The views of a scene show one set of named points, each view turned or mirrored, and shifted as a whole, with a little noise and some points left out.
In the rows, 128 means zero.

Scene 1
View 1
Zezuk: [ 92 142 113 169 129  62 115 123 150 129 122 124  85 126 162  73]
natu: [ 87 161 113 151 147 111 131 158 178 128 125 104  77 126 113 103]
beten: [212 166 124 235  77 118 155 115  62 196 116 249  97 167 133  70]
divok: [120 148 119 203 112  87 129 141 127 161 120 160 102 136 116  97]
lume: [144 149 130 194 108  98 150 128 128 177 112 153 116 157 102 118]
Konuv: [121 149 112 219  96  71 120 144 110 160 116 170 101 126 126  85]
lafe: [129 183 107 144 151 168 151 162 169 129 132 138  52 145 112  94]
fik: [166 137 146 150 131 100 174  65 144 181 100 142 115 191 137 122]
Memaf: [136 186 101 173 128 162 145 174 139 138 134 170  57 135 106  80]
Vunor: [106 161 112 177 132 119 135 173 158 144 123 134  87 130  93 106]
Sorog: [103 130 126 195 115  57 127 122 136 159 110 133 114 134 125 106]
telin: [157 157 123 180 113 113 145 120 118 165 119 179  87 155 134  85]
View 2
telin: [155  97 131 145 143 104 133 114 129 115 137 108 138 116  95 108]
beten: [211  96 123 130 124  98  86  91 104  90 165  91 165  97 103  17]
lafe: [108  71 120 161 132 130 203  95 108 169 124 118 146 142  90 166]
Sorog: [154 123 163 120 203  96 103 152 183  99 138 107 110 127  79 154]
Memaf: [138  73 107 134 140 129 186  69 107 161 137 105 148 138  94 133]
Konuv: [171 106 115  96 189 104 119  99 159 109 142 103 118 133  75 115]
lume: [156 103 167 124 168 106 122 127 144 134 158  91 138 129  93 122]
fik: [136 110 187 186 136  91 114 180 145 106 139 109 146 103 106 132]
natu: [108  91 131 135 182 124 189 108 154 153 125 119 124 154  80 201]
divok: [143 100 150 129 168 107 140 122 145 130 143 104 133 131  84 141]
View 3
lume: [134 146 138 153 121 134  89 115 137 162 171 153 131  99  97 152]
fik: [148 127  85 123  78 125  77 120  93 133 164 132  96  94  85 171]
Zezuk: [162 134 114 124 139  99 118  43 102 211 175 110 143 140 137 137]
natu: [152 111 140 105 171 115  74  65 140 165 187  88 151 158 115 122]
lafe: [149  94 154  99 181 110  63  82 148 119 120  98 149 139 101 120]
Vunor: [133 133 168 137 177 138  79  93 171 171 195 120 163 144 106 124]
beten: [124 170 143 197 108 115 124 132 128 150  62 223 131  45 114 170]
divok: [141 136 128 137 133 125  89  95 129 168 168 135 132 112 107 153]
telin: [142 137 126 148 124 112 101  98 123 155 123 151 132  95 108 152]
Memaf: [141 118 165 127 184 111  82  86 162 131 100 134 160 120 105 123]
Sorog: [142 150 121 147 126 126 108  82 119 199 201 134 134 123 120 152]
View 4
Vunor: [152 168 146 114 100 105 109 140  75 145 199 135 142 131 132 125]
natu: [160 160 156 128  87  81 116 139  60 142 192 148 166 127 124 102]
fik: [ 98 168  72 160 105  82 140 134 108 173 109 195 138 130  95 167]
Konuv: [ 97 140 109 136  75 161 117 136 116 138 196 123 125 128  96 126]
lafe: [155 148 161  99 122  65  91 144  55 139 185 165 141 172 117 152]
Zezuk: [113 123 126 158  64 113 126 124  87 133 191 152 176 126  94  89]
Memaf: [137 146 153  92 123 104  81 143  72 130 199 141 117 173 108 164]
beten: [ 41 131  67 119 123 181  95 146 149 137 156 140  63 175  62 219]
lume: [106 176  95 132  96 130 128 142 112 161 158 142 120 127 117 153]
telin: [ 92 140 101 135 104 120 110 139 105 141 159 155 119 156  90 163]
divok: [117 168 109 133  98 117 125 138  99 151 170 148 135 130 113 139]
View 5
divok: [ 89 137 132 136 125 136 141 129 152 127 110  97  98 175 103 118]
natu: [117 144 128 178 127 123 131 183 162 143 151  86 131 178  66 114]
fik: [ 50 124  88 105  99 165 101 117 151 139  79  92  82 140  77 138]
beten: [ 96 127 135  60 148 134 203  39  90 153  47 116  66 132 150 113]
Konuv: [109 135 155 135 162 125 158  99 139 124 108 108 104 196 140 134]
Memaf: [136 148 135 140 125 106 197 152 121 167 122  96 112 137  79  77]
Sorog: [ 86 130 145 146 144 139 119 119 164 112 119  96 107 203 119 142]
lafe: [127 148 110 157 110 112 171 184 136 173 131  90 125 129  52  91]
Vunor: [111 144 142 160 129 123 159 164 158 133 139  93 110 178  84  91]
lume: [ 65 131 147 128 117 149 148 119 170 102 108  95  85 191 111  93]
telin: [ 98 135 129 120 124 128 171 122 131 149 102  97  98 144  98 103]
Zezuk: [123 138 127 167 158 121 103 137 151 141 129  92 132 193 105 176]

Which points are out of place in each view (at most two, in the order of its rows)? Write - if all are in place.
view 1: divok
view 2: Sorog
view 3: Vunor
view 4: -
view 5: lume, telin
